Points, in no order, along strands that fork and pass close to each other.
Two points are linked if the straight distance between their rows is under 48.5. Some points are linked to none.
fogi: [ 14  15   1 -18  12   0  -1  12  -9  27  -9  -4  -2   0 -10 -11   8  11
 -23 -14   5   7  22   1  10  11  34 -24  -4  19  -4  22   2   7  -1 -26]
noga: [  6  -2 -10  17  -1  14  -8 -19 -12  13 -12  12   1   0  13   2   2   6
  18  30   0 -11  -1   3   6   0 -20  24   4  -4   9 -11   0  14 -14  10]
sise: [10  2 11 -1 -2  0  2  8 -1  1 -1 -8  4  0 -3  7 -8  6 -4 -6  9 10  3  5
  0 -6 12 -4 -5  6 -3  8  2 -6 10 -2]
Par: [ 13   4   7  32 -10  -2 -18  -7  -6   7   3  27  13  -4  14  26 -10 -12
  14  23   3  -5 -14 -16   2 -17  -6  23   3   0   5   1 -13  15 -10  -2]
luvu: [ 23  -5 -10   0  -6  11  16  18 -16  10  -8 -28  -4  15   2   2   2  13
  -7  -9   0  11  30   7   4  25  16  -5 -17  11 -17   5  28   1  14   3]
gagu: [-28  -8  -1  -2  -2  -3   8  -7  17 -38  13  -3   0   0  -3   1   0 -20
  -2  -7 -13   3 -21  -3 -17  -5 -25  -9   3 -15  -9 -18  -9 -10   4  18]
dit: [  7   8  27  -1  -8 -30 -30  17  10   5  15  15   9 -13  -8  13  -7   0
  -1  -3  12  10 -12 -16   4 -24  23 -12   3   7  10  24 -26   7   0 -26]
kepi: [ -5   6   4  21  -8   2  -9 -15   8  -8   4  26  11 -10   6  22 -13 -19
   0  10  -3  -6 -21  -5  -9 -29 -15   8  11  -7   0  -7 -25  -5  -9  12]
Mag: [-30 -18 -12  29  -1   0   1 -10  11 -17  16  10  14   0  11  11   4 -31
   6   3 -35   3 -15 -17  -7  12 -26   4 -12 -11  -8 -14  -5  11  -4   7]
zamo: [  1  17  14   0   1 -14 -18   4  13   6  10  22   6 -14   1   9  -9 -10
 -10  -1   1   1 -16 -13   1 -23  13 -11   9   7   8  13 -30   7  -4 -21]
vug: [ 13  -6  -1   4  -7  10  -4 -14 -11   4  -9   3  -3   2   6   3  -2  12
  20  23  13  -8   1  11  -1  -8 -17  22   6  -5   8  -7   5  -3  -1  15]
mit: [ -8  22 -20   0  15  17  -5 -22   3  15 -16  26  -5  -9   3 -15   3  -3
  -4  16  -6 -24   1   7   1  -5 -12   2  19  -3  11 -16 -15   8 -28  -1]
Fup: [ 10  -2 -13   1  -4  -1  25  22  -1 -14  -2 -32   0  12   1   9 -11 -11
 -32 -21 -13  14  19   2  -8   1  18 -28 -18  13 -28   4  17 -11  15   9]
Pag: [ -5  20  -7   1   7  13   6 -19   7   0 -16  20  -7 -10  -5   0 -11  -5
  -9   2   1 -12  -7  17 -12 -24  -7  -1  17   2   6  -4 -23 -16 -17  17]
suno: [  8  34 -11   0  10  12   1 -15  -3  22 -30  26  -7  -7  -5   6 -14  -4
 -14   8   6 -12   5  16   4 -20  14  -4  21  16   7  11 -25 -11 -22   2]
gepaf: [-21  10 -18  -9  11   2  20   8  16  -9   0 -15   1   3  -7  -6   0 -24
 -37 -28 -27  13   4   0  -9   8   8 -38  -7   6 -22  -1  -3  -5  -3   6]
vesik: [  3 -25  17 -11 -16 -14  -1  14  -4 -31  21 -29  -2   7  -7   0   3  20
  30   0  17   8   2  -3  -3   5  -6  17  -8 -14   3  -1  21 -11  30   1]
Gudos: [-19   8   6 -24  10  -5   5  -2  19 -22   6   4 -11  -9 -16 -21   5   1
  -8 -14   2  -4 -16   8 -13  -6  -3 -20  12  -8   1  -6 -14 -15  -1   3]
kor: [  0 -23  22  -5 -14 -18  -6   8   2 -28  21 -11   1   1  -3   5   4  12
  20  -1  16   7 -14 -10  -7  -4  -6   9  -4 -12  -1  -2   9  -5  19  -2]
fafi: [ 13   4  28  -5  -7 -15   2  15   6 -14   1  -5   0  -5 -18  18 -19  -1
  -2 -13  21  25  -7  13  -8 -34  24 -12   6   6   1  22 -15 -31  20   3]
Vab: [ -9   4   8   3  -6  -7  -1   0  18 -22  12  13  10  -9  -8  16 -14 -16
  -9  -6  -2   7 -24  -3 -16 -30  -2 -10   5  -5  -1   0 -28 -14   7  13]
Met: [ 21   9  18  13 -11 -17 -27  13 -10  26  -6  20   9  -4   7  19 -13   7
  14  11  16   6  -1 -11  17 -17  19  12   4  11  10  26  -7  11  -7 -26]
zovol: [ -9 -10  -3  10  -7   7  10 -13   4 -19  -1  -6   6   2   2   8  -7  -7
   5   8  -2  -3  -9   3 -13 -10 -25   9  -1 -10  -4 -17   1 -14   6  24]
ponin: [  7  -2  -5  -4   4  14   6 -15  -6   2 -10  -3  -9   2  -1 -10   2  14
  11  13  13  -9   4  18  -2  -4 -15  13   9  -4   8 -10   3 -10  -3  15]
lofip: [-12 -17   9 -16  -7 -10  10  -1  11 -47  13 -18  -7   6  -8  -1  -5  -1
  10  -5   8   3 -14   7 -21 -16 -19   3   2 -13  -2 -16   0 -25  20  15]
Laruk: [-17   2 -20  -8   9  17  22 -11   7 -12 -12 -12 -12   1  -5 -15  -3  -7
 -20  -8 -10  -6   5  18 -16   0 -15 -11   6  -1  -8 -19   2 -20 -11  23]
Sebap: [ 24 -14 -11   0 -14  18  13  -1 -17  -1 -11 -25  -6  15   3   2  -4  18
  21  18  12   3  17  23  -4   2 -11  27  -7   1   2  -6  20 -16  14  28]
kel: [ 14  -5 -10   7  -7  10  23   4  -4 -13 -12 -26  -1  12   1   6 -17  -1
  -3  -1   3   6  12  20 -10  -9  -7   4 -10   2 -12 -10  20 -24  12  30]
tifo: [  7  17  -5  24  -2  13  -4 -21  -3  11 -20  29   3  -3   9  20 -20 -13
   4  23   4 -13  -6   6  -4 -26  -6  19  15   3   6  -3 -23  -6 -15  17]
nitaf: [  8 -23  -5   8 -10  10   0  -1 -12  -3   5 -21   3  15  12   0   7  12
  23  17   2  -2   6  -1   8  22 -18  26 -13  -8  -1 -12  23   5  12  13]
Liv: [  4   9 -23  26   8  20  -5 -15  -8  31 -18  16  10  -2  14   9  -3 -14
  -4  19 -22 -11   6   1   9   7 -12  14  -3   3   2  -9  -2  21 -18   5]
ruka: [ 11   3  35   2 -10 -26 -19  20   6  -3  10   6  11  -9  -8  22 -16   0
  -1  -6  15  22  -9 -11   1 -27  26 -10  -1   6   5  29 -19  -8  17 -18]
kisi: [-11   2  18 -21   7 -15 -14   9  11 -10  15   6 -11  -8  -8 -20  14  15
   6  -7  11  -5  -5  -9   1   4   4 -12   7  -5   6   0  -2   5  -2 -17]
mivi: [  9  -1 -13 -23   8  17   7   2 -15  19  -9 -14 -16   8  -2 -23  18  29
   5   2  10  -8  25  16  10  27   1   7  -1   0   7   0  21   2  -1   1]
Mifik: [-34 -21 -21  10   6  12   7 -21   4 -11   0   1  -2   6  12  -8  17 -18
  11   9 -27 -13   1  -6   0  24 -33  14   1 -14  -1 -22   7  10  -8   8]
Susu: [-23   1  -5 -12   9  -8  13  14  15 -15  11 -14  -7   4  -5 -16   8 -15
 -26 -26 -21  12  -5  -8  -3  16   9 -32  -9   3 -17   0  -1  -1   7  -4]
temug: [ -8   4 -15 -19  15   9 -10  -8  -4  15  -7  11 -17   3   6 -30  20  20
  14  21   4 -23   8   3  10  19 -18  15  16 -10  17 -13   6  18 -21  -9]
Balez: [ -5   0  14 -11   6 -18 -22  11   9   5  13  11  -3  -9  -1 -10  10  13
   4  -2   6  -2 -11 -15   5   4   8  -8   3  -1   7   5  -2  18  -6 -27]
tinov: [-12   4   5   6   6 -13  -7  10   7  10  15   9  13  -9   3  -2   6 -15
 -14 -12 -27   2 -13 -22   9  15  11 -18 -15   5  -2   6 -11  25   1 -24]
kedas: [  3 -14  16  -8  -7 -17 -22   2  -2  -5  17   5  -2  -4   2  -3  12  17
  25  13  22  -8  -8 -10   1  -1  -4  13   3  -8  12   1   8  10  -2 -13]
rutif: [-27 -22  -9 -23   0  -2   0 -18   1 -19   8  -6 -15   5   6 -22  22  10
  23  12   7 -21  -4  -7   7  15 -30  26  13 -19   9 -18   2  10  -3  -1]
Gup: [  7  -4  25  -9  -5 -20 -24   8   0  -4  12   8  -7 -12  -9   0   5  20
  21   4  27  -1  -7  -1  -2 -16   8   4  11  -7  14  12  -2  -1  -1 -13]
Bano: [-16  10 -19 -17  20  17  11 -18   2   5 -12   2 -13   1  -5 -27  11   5
  -8  -3  -2 -18   9  13  -1  12 -11  -4  12  -4   2 -15   2  -6 -17   7]
Zele: [-22   7 -14 -26  15  13  18 -17   8 -11 -12  -4 -19  -1 -10 -31   9   5
  -7  -7   0 -17   5  20 -10   4 -17  -8  15  -3   2 -18  -2 -18 -11  13]
kudi: [  1 -20   7  -6 -12  -6   9  18  -1 -29  16 -31  -7  13  -4  -4   1  11
  15  -7   4  12   6  -2  -1  12  -5   5 -14  -8  -7  -9  26 -10  30   5]
tiv: [-14 -19   9 -24  -7  -9   2  -7   7 -37  16 -13 -11   0  -9 -12   9  12
  23   1  16  -7 -14   4 -12 -10 -19  13   7 -14   6 -10   4 -14  13   6]
fazug: [ 15 -19  -4   9 -14  12   7  -1 -12  -8  -2 -24   6  13   8   5  -5  10
  20  15   6   5   9   9  -1   4 -14  21 -12  -5  -3  -8  22  -4  17  21]
Pup: [-13  18   7  -8   1  -6  -1   0  23 -13  10  12   1 -12 -12   2  -7 -19
 -21 -15  -7   6 -19   0 -14 -22   3 -23   9   1  -1   1 -32 -11   4   3]
Rufo: [-11  -5  -4  -7   3   8   5 -14   4 -16  -3   0  -6  -2  -3 -10   4   3
   5   5   4  -7  -5   9  -9  -4 -20   8   7  -8   6 -16  -2 -12  -1  12]
tepi: [  7  14 -21  13  13  22   4  -9  -9  28 -20   9   6   1   8   2   0  -7
 -16   5 -19  -8  14   1  10  15   3  -4  -4   9  -5  -2   1  14 -20   3]
mugo: [-35 -27 -14  19   3   2   9 -15   7 -15   9   1   5   7  15   1  14 -25
  11   1 -33  -4  -5 -12   1  24 -31   8 -10 -13  -6 -16   8  15  -8   6]
Fize: [-17  -5 -23  -1   9  13  23  -2  -1   2  -7 -17  -6  11   4 -14  10  -7
 -13 -11 -21  -2  14   1   5  35  -7 -11  -9  -3 -14 -12  19   6  -6   6]
Fef: [ -1   6  -9  -4   6  11  21  -4   4  -4  -8  -9  -2   3  -4  -4  -5  -4
 -19 -12  -5   2   3  10  -9  -3   2 -14  -4   3 -11  -6   3 -12  -3  13]
refu: [ 11  11  -2 -11  15   0  -5  11  -7  28  -5   0  -1   0  -2 -12  13  14
 -12  -9  -1  -2  16  -7  13  23  25 -13  -7  11   1  13  11  21  -5 -24]
Pafos: [ -5   2  10  18 -12  -5  -3  -6  11 -22  11  19  15  -6   0  32 -20 -24
  -2   1  -2   7 -28  -9 -14 -34  -8   3   6  -6  -4  -3 -26 -13   6  15]
Banu: [  4 -15  -6   0  -3   8  -3  -1 -10   6   3  -9  -1  11  10 -11  12  14
  17  14   3  -8   5  -3  11  24 -14  19  -8  -8   4  -9  18  12   4   2]
gunev: [  3   0  10  10  -1 -13 -19   7   0  10  13  14   8  -7   8   0   5   2
   4   6  -3  -5 -11 -20   9   3   4   2  -5  -1   5   1  -2  23  -8 -24]
Nogeb: [  2  18  -2  29  -2  -3 -19 -13   0  12   3  38  10  -9  14  23 -12 -19
  10  25  -1 -15 -15 -16   0 -25  -6  21  13   1  10  -5 -27  13 -23  -7]
ket: [ -5  15 -25  -1  19  22   5 -21  -2  20 -21  13  -8  -5   5 -17   6   1
  -7  11  -7 -21  10  15   2  10 -11   1  14  -3   6 -16  -2   4 -28   7]
zusi: [ 27  -1   5  20  -9   0  -3  11 -12  20 -10  -6  24   4   8  25 -13  -1
  -4  -2  -3  15   7 -10  14   4  17   2 -21  14  -4  18   8  12  13  -9]
soga: [ -4  22  -9  17   8  -2 -20  -9   6  14   4  37   5 -13  11   7   0 -16
   4  19  -9 -16 -13 -14   3 -12  -2   9  10   2  11 -10 -23  22 -27 -19]
Gaset: [ 21  10 -13  10  -2  23   8 -12 -16  24 -30   3  -3   6   3   7 -12   9
  -1  14   8  -2  12  23   3  -5   0  14   5  11   0   7   0 -10 -10  21]
rav: [  3   7 -17  25   3  17 -11 -19  -9  25 -15  21   4   0  13   7   1  -6
   7  30  -9 -17   4   1   4   2 -19  22   5  -4   8 -15  -2  20 -22   7]
gosuk: [-11   3  -5  21   3  -6  -7   3   6  13   9  16  20  -8   9  10   0 -25
 -14  -4 -35  -2  -7 -23  10  13   2  -7 -18   5  -4   0  -8  24  -6 -15]
ragi: [ 16  -2  14  14 -14  -3  -9  -5  -5  -3  -5  13   6   0   1  18 -13   5
  19  15  19   3 -12   2   0 -24  -1  16   6  -3   6  11  -6  -7   3   8]
safi: [-10  23 -16   6  16   7 -18 -12   2  19  -6  34  -4 -11   9 -10   6  -7
   3  18 -10 -20  -2  -2   3  -2  -6   5  14  -2  14 -18 -13  25 -34 -18]
fili: [-11  18 -11  -1   7   2  13   6  10  12  -4   1  15  -5   1   7  -1 -25
 -45 -24 -25  10   2  -6  -2   0  19 -33  -7  16 -14  11 -19   8  -4  -7]
kot: [ 26  -9  10  -2 -11   0 -17   4 -17  14  -7  -2  -2   4   0   1   1  27
  32  23  26   3   8  13   7  -3   2  23   2  -2  16  15  12  -2   2  -1]
Vor: [ -3  -8  -6  12   2   6  -8  -6  -6  13   2   4   6   3  14  -5   8  -1
   7  12 -11  -8   0 -13  10  23 -11  11  -6  -3   3  -9  13  25  -8  -6]
mekek: [-27  -6   2   7   2 -16 -11   1  12  -9  25  15   0  -4   6  -6  14 -16
   3  -5 -22  -5 -21 -25   3  13  -9  -6  -4  -8  -1  -7  -8  25  -7 -18]
Mari: [ 11 -13  27   2 -19 -18 -11   1  -3 -23  13  -2   1  -3 -11  16 -11   9
  27   3  30  10 -14   8 -12 -32   4  14   9  -9   9  14  -2 -26  17   6]
relez: [ 10 -19  18  13 -14 -18 -20  14  -5   5  21  -4  15   1   9  10   7  11
  19   7   3   4  -8 -26  13  15   4  10 -18  -4   0   7  18  25  11 -20]
dad: [  1   0  -8  -5   2   3  20  11   2  -6  -2 -20  -1   5  -5  -1  -4  -3
 -21 -18  -7  10  11   6  -8   3  12 -23  -9   7 -18   0   8  -9  11   7]
fud: [ 27 -16   4  -8 -13   6   2   9 -19   2  -1 -25  -9  11  -5  -2   0  28
  30  11  19   8  20  23   2   5   1  25  -7  -2   9   4  26 -17  20  15]
fiv: [-22  21 -16   9   8   4   7   0  14  14  -2  12  20  -9   1   9  -3 -36
 -39 -17 -34   3   0 -10   1   1   8 -25  -5  12  -8   9 -25   9 -10  -4]
kuvog: [  1 -22  24 -13 -10 -24 -22  16   0 -10  24  -8  -5  -2  -3  -7  17  27
  29   1  23  -2   0 -14   6  11   1  13  -2 -10   9   4  17  10  11 -18]
fimi: [-17   8 -14  23   4   1   3   0  12  12   2  15  25  -8   7  14  -6 -37
 -24 -12 -41   3  -6 -16   2   6   0 -14 -13   7  -8   2 -17  17  -6  -7]
Bule: [-16   8  -2 -12  13  -3   4   4  12  -3   6  -3  -5  -3  -7 -20  10  -2
 -16 -17 -16   2  -4  -6   0  19   5 -25  -3   1  -4  -2  -3   7  -5  -8]
Bove: [ -4   4   3 -21  10   2  -5  -2   4  -3   1   2 -13  -3  -5 -23  13  16
   3   1   9 -10   1   3   2   8  -3  -4  10  -5  10  -5   3   1  -6  -7]
niva: [ 22  13  -1  16  -5  11   5  -6 -14  21 -26  10   6   1   5  18 -22  -1
   0   8  10   3   4  12   7 -15  10  11   7  11   1  15  -9  -7  -6  15]
fedot: [ -7   8  -6 -14  22   0  -4   5   2  21   0   7  -6  -2   2 -23  17   9
 -11  -8 -12  -8   6 -13  15  31  13 -17   0   6   3   1   7  28 -14 -26]
mufo: [  1 -12  -4  14 -10   6  16   1   2 -20  -1 -19  10   8   8  14 -15  -9
  -5   1  -9   8  -2   5 -10  -6 -13   1  -9  -4 -14 -11  13 -15  12  23]
nog: [  2  19   5   3   0  -6   7  13   3  12  -5  -1  23  -3   1  19  -8 -25
 -43 -21 -17  15   7 -12   5  -9  23 -27  -7  23  -8  20 -25   1   6 -12]
Denap: [ -9 -17  -2  18   2  -8 -11   5  -1   8  17   7  10   5  14   2  11  -9
  10   2 -24  -5  -8 -25  15  30  -6   8 -17  -5  -2  -6  15  36  -4 -17]
larem: [ 20  -9  16  20 -13  -8 -17  15 -10  14   8   2  18   3   8  20  -3   4
   8   6   1   8  -3 -19  14   7  10   8 -19   5   0  14  10  21  13 -17]
lat: [-18 -21   2  28  -7 -11  -5  -6   5 -15  22  12  19  -2  12  17   2 -27
  10   5 -24   2 -23 -23  -6   5 -21   8 -13 -11  -8 -10  -2  18   1   1]
vusip: [ 11  20   6  13  -8  -3   4  12  -1  15 -18   4  28   2   7  28 -18 -24
 -33 -13 -10  14   6 -10  11 -14  27 -13  -4  26  -3  24 -25  -1   8  -7]
Peka: [-16 -16   2   9   4  -8  -5   9   2   2  16  -3   3   7  10  -7  14  -7
   0 -10 -18   4  -6 -23  15  36   0  -4 -18  -2  -5  -4  14  27   4 -17]
Fod: [ -8  20   0   3   5  -7 -19  -5  11   6   8  27   3 -14   0   1   0 -10
  -6   6  -6  -9 -18 -12  -3 -16   3  -7  12  -1   8  -2 -24  15 -17 -17]
musek: [-16   0 -30  -1  14  27  20 -15  -2  15 -16 -10  -2   4   5 -14  11  -5
 -15  -3 -21 -10  18   7   2  30 -10  -9  -6  -1 -14 -15  17   4 -16  10]
dovo: [  4   3  26  -9  -4 -23  -8  22  13 -11  18  -7   9  -8 -11  13  -8  -3
 -15 -20   4  25 -12  -9  -4 -21  24 -23  -5   9  -3  22 -17  -7  21 -10]
pibub: [ 23  11   7  12  -9   4   8   9  -8  17 -17  -2  17   1   5  23 -16  -9
 -21  -8  -2  13  10  -5  10  -7  22  -9 -10  17  -8  20  -7  -2   9  -5]
koma: [-18  13  -6 -11   9   2  10  -6  19 -16   1   3  -3  -6 -14 -10  -4 -12
 -23 -14  -8   0 -15  11 -17 -15  -6 -24  11  -3  -3  -8 -18 -21  -6  16]
tem: [  6  29  -4  15   2   8  -3 -13   0  17 -21  32   1  -7   4  16 -21 -12
  -6  12   5 -12  -7   4   4 -29   3   7  21  10  10   7 -31  -6 -20   3]
Remap: [ -3   2 -31   7   9  30  21 -17  -9  18 -22 -10  -1   5   7  -9   3  -1
 -13   5 -14  -8  19  15   1  17 -13   1  -1   0 -10 -14  14  -2 -17  22]
lisom: [ 10  27  -6  -7  10   9  11  -9  -4  19 -25  14 -10  -7 -12  -1  -9   1
 -16  -6  11  -5   8  19   0 -17  19 -12  17  15   3  13 -17 -17 -16   6]
nupu: [-16 -14  -4  -1   5  -3   8  12   3  -8  11 -19  -6  15   7 -13  15  -3
   0 -19 -18   5   4 -17  14  41   0  -8 -16  -6  -8  -9  24  14   8  -9]
pif: [-15  -1  -3 -27  11   1  -8  -5   0   2   3   4 -17   1   0 -30  20  19
   9   7   9 -20   4   0   8  19 -12   9  12 -10  16 -11   6  11 -11 -15]
nege: [ 12  -1   0 -29   5   4   8   0 -10   4 -12 -16 -23   0 -16 -22   6  23
  14  -4  27   1  18  32  -7  -2   7   8  11  -1   9   4  15 -28   8   7]
kadek: [ 26  -4 -17   0  -6  16  25   3 -17   3 -18 -27 -10  14   0   4 -10  10
  -8   0   8  10  26  28  -8   0   7   4  -7   8 -11   1  22 -22   9  24]
Filu: [ 15   4 -25   3   2  29  15 -14 -13  23 -25  -6  -4   6   5  -5  -1  10
  -4  10  -2  -8  17  18   2   9  -7  10   0   2  -2  -7  10  -5 -11  22]
Zokud: [  1  -8   5 -26  -1  -5  13  -3   3 -28   1 -22 -20   1 -18 -12  -5   9
   9  -7  22   3   2  28 -22 -19  -6   6   9  -4   7  -7   7 -37  17  15]
kem: [ -3   9  -2  20  -4   7  -4 -26   2  -6  -3  26   4  -8   4  16 -12 -16
   8  20   6 -14 -14   1 -12 -31 -21  19  19  -8   5 -11 -25  -8 -15  20]
padud: [-26 -23 -14  -4   5   8   2 -19  -1 -13   5  -4 -10  11  14 -15  20  -1
  20  12  -9 -17  -1 -13  10  30 -31  27   6 -18   4 -20   7  17  -4   1]
sog: [-25   1  10 -30   6 -16   9   6  21 -34  18  -9 -15  -4 -16 -18   4  -1
 -10 -20   1   8 -17   6 -16 -12  -5 -24  10  -7  -1  -7 -12 -19  11   6]
makot: [ 22   6  27 -12  -8 -17 -17  12 -11  15  -7   2 -10 -12 -22   3 -12  11
  14  -3  31  18   7  15   6 -17  32   0  15   4  11  34  -1 -18   3 -14]
Vodig: [ 11  11   4 -21  12   0   1   6  -5  16  -8  -5 -13  -4 -13 -13   7  16
 -11 -14  15   4  16  11   3   2  24 -18   8  11   0  16   4  -8   0 -10]
nidef: [ 19   5  24  -3  -3 -14  -3  10  -5   4  -7  -1  -2  -8 -19   8 -14   9
   0  -8  25  18   3  12   4 -22  29  -4   7   8   3  26  -5 -23  11  -8]
kis: [-15 -12  16 -18  -5 -18   8  11  19 -45  22 -16  -4   7 -11  -3  -2  -2
   1 -16   4  12 -16   1 -20 -14  -7 -15  -1 -10  -3  -9   0 -20  21   6]
Lufa: [ 25   8 -14   6  -3  18  14   3 -19  29 -24 -10   4  11   4   8  -5   5
 -23  -8  -1   6  25   8   9   9  19  -7 -10  18 -14  16  11   0  -1   3]
Tav: [  2  -6  -1 -29   4   3  16   2   1 -14  -1 -25 -21   6 -10 -22   5  16
   8  -8  17  -2  13  24 -13   1  -4   6   5  -5   3  -7  15 -27  15  10]
rilip: [-16  16  -5 -19  22  -3  -1   6   8  10   3   6 -10  -5  -3 -27  18   0
 -19 -15 -10  -8   0  -9   8  19  12 -27   3   6  -1   0  -4  19 -12 -18]
zaso: [  8  -2  10  18  -6 -10 -24   1  -2   8  13  21  12  -8  14  15   0  -4
  15  15   1  -6 -14 -22   3  -9  -1  11  -4   0   5  -1  -5  21  -7 -14]
kotot: [ -2 -17  16  12 -14 -12  -8   2   2 -18  19  -1  11   0   5  13  -2  -2
  14   2   2   4 -17 -13  -5  -4 -10   6  -6 -10  -1  -5   5   4  12   1]
mirib: [ 28  -2  -4  -9  -5   8  14   9 -18   6 -12 -25 -13   9  -9  -2  -4  17
   5  -6  18   8  28  29  -7   1  14   4  -4   7  -6   9  23 -25  15  14]
mige: [ 18   5   0 -15   5   5   6   6 -11  10 -10 -14 -14   1 -12 -14   6  23
   1  -8  16   6  21  22  -2   6  15  -4   1   7   0  13  14 -17   8   0]
mafu: [  7  -8  28  -8  -9 -20  -3   8   6 -24  10  -1  -3  -9 -18  13 -14   5
   9  -8  25  18 -13  11 -14 -32  12  -4   7  -4   7  12  -5 -29  19   3]
golin: [  6  -7 -15  -9   2   7  22  21 -10  -2  -1 -32 -13  16   1 -14  11  11
  -9 -14  -7   4  28   5   6  36  11  -8 -19   4 -17  -6  31   2  13   1]
Sageb: [ 11   0  18  -4  -4 -18  -2  25   5  -5   8 -17   6  -1  -9  12  -6   1
 -17 -19   4  27   5  -8  -1  -7  29 -22 -15  13  -9  19  -3  -9  23 -14]
Sokov: [ 14  -7  17   1 -14  -5  -6  -4  -4 -13   0   1  -1  -2  -6  10 -10  12
  24   9  26   4  -6  14  -9 -24  -6  17   9  -6   9   7   0 -18  10   8]
salo: [ 17   2  24  -9  -3 -17 -24   6  -4  12   1   9  -7 -11 -13  -1  -1  19
  17   5  29   3   2   7   5 -17  17   4  14   0  15  20   2  -5  -4 -18]
laro: [ 25   4  -7   3  -6   8  19  16 -16  11 -14 -26  -1  12  -2  10  -7   4
 -20 -13   1  15  30  10   1   6  27 -12 -15  16 -21  14  20  -6  11   1]
satad: [ -6 -10 -14  -6   3   8  20   9  -3  -5  -2 -26  -6  16   4 -12   9   1
  -8 -13 -14   5  15  -4   5  33  -1  -8 -14   0 -13 -11  28   3   8   2]
fepo: [-13 -11   6   9  -4 -10  -9  -6   8 -17  21  11   9  -4   5   4   5 -13
  10   2 -10   0 -19 -20  -5   0 -14  -2  -2 -11  -1 -10  -6  13   0  -3]
tili: [-16 -24   1 -24  -6  -9  -1 -14   1 -28  13 -11 -12   2  -1 -17  16  15
  29  12  19 -15  -9  -2  -4  -2 -25  27  12 -19   9 -13   3  -6   8   2]
bever: [ 23   6  11  11  -8   2  -8  -2 -10  14 -15  13   5   0   2  17 -16  10
  12  10  18   6  -1   7   7 -18   8  14   7   4   7  18  -5  -5   3   4]
Zazan: [-23   1   8   3   9 -19 -15  10  12   4  25  17   0  -1   3 -13  15 -17
  -4 -11 -26  -1 -18 -29  11  18   6 -14  -7  -1   1  -2  -8  33 -11 -26]
piv: [ 10  17 -17   8   5  18  13  -6  -8  25 -22   2   9   0   5  10  -5  -8
 -24  -7 -13   0  17   2   7   6  12 -11  -7  16 -10   7   0   7 -11   4]
tos: [  2 -29  16   2 -17 -12 -14  13  -8 -11  22 -13   5  10   5   3  10  20
  28   7  12   0  -3 -19  11  18  -6  16 -14  -9   1  -2  22  16  16 -11]

A fork is a point with three links. Follow the links from the first point to the second and name the forks in between, in order.
Balez / zamo: soga
kuvog / nupu: satad
nege / luvu: mige
fimi / mugo: fepo

A fork is a point with three links, a tip a point with one. Leave the first point through the second and follow the links. Name the first fork or tip that comes.
lofip / kis: lisom
tifo / kem: fepo
Sageb / dovo: soga
kedas / Gup: satad
Par / zaso: temug
Susu / Bule: mige
mige / Vodig: gepaf
nupu / Peka: fud

Follow the links from the first point to the second, and from the first to the third. Name the last point that the two ways share.
Zele / dovo / Par: soga
gosuk / koma / kudi: fepo
ruka / temug / Fef: soga
Susu / rav / Tav: mige
vesik / tili / kedas: fepo
refu / ponin / Zokud: mige
piv / musek / fazug: satad
nitaf / vug / Filu: satad
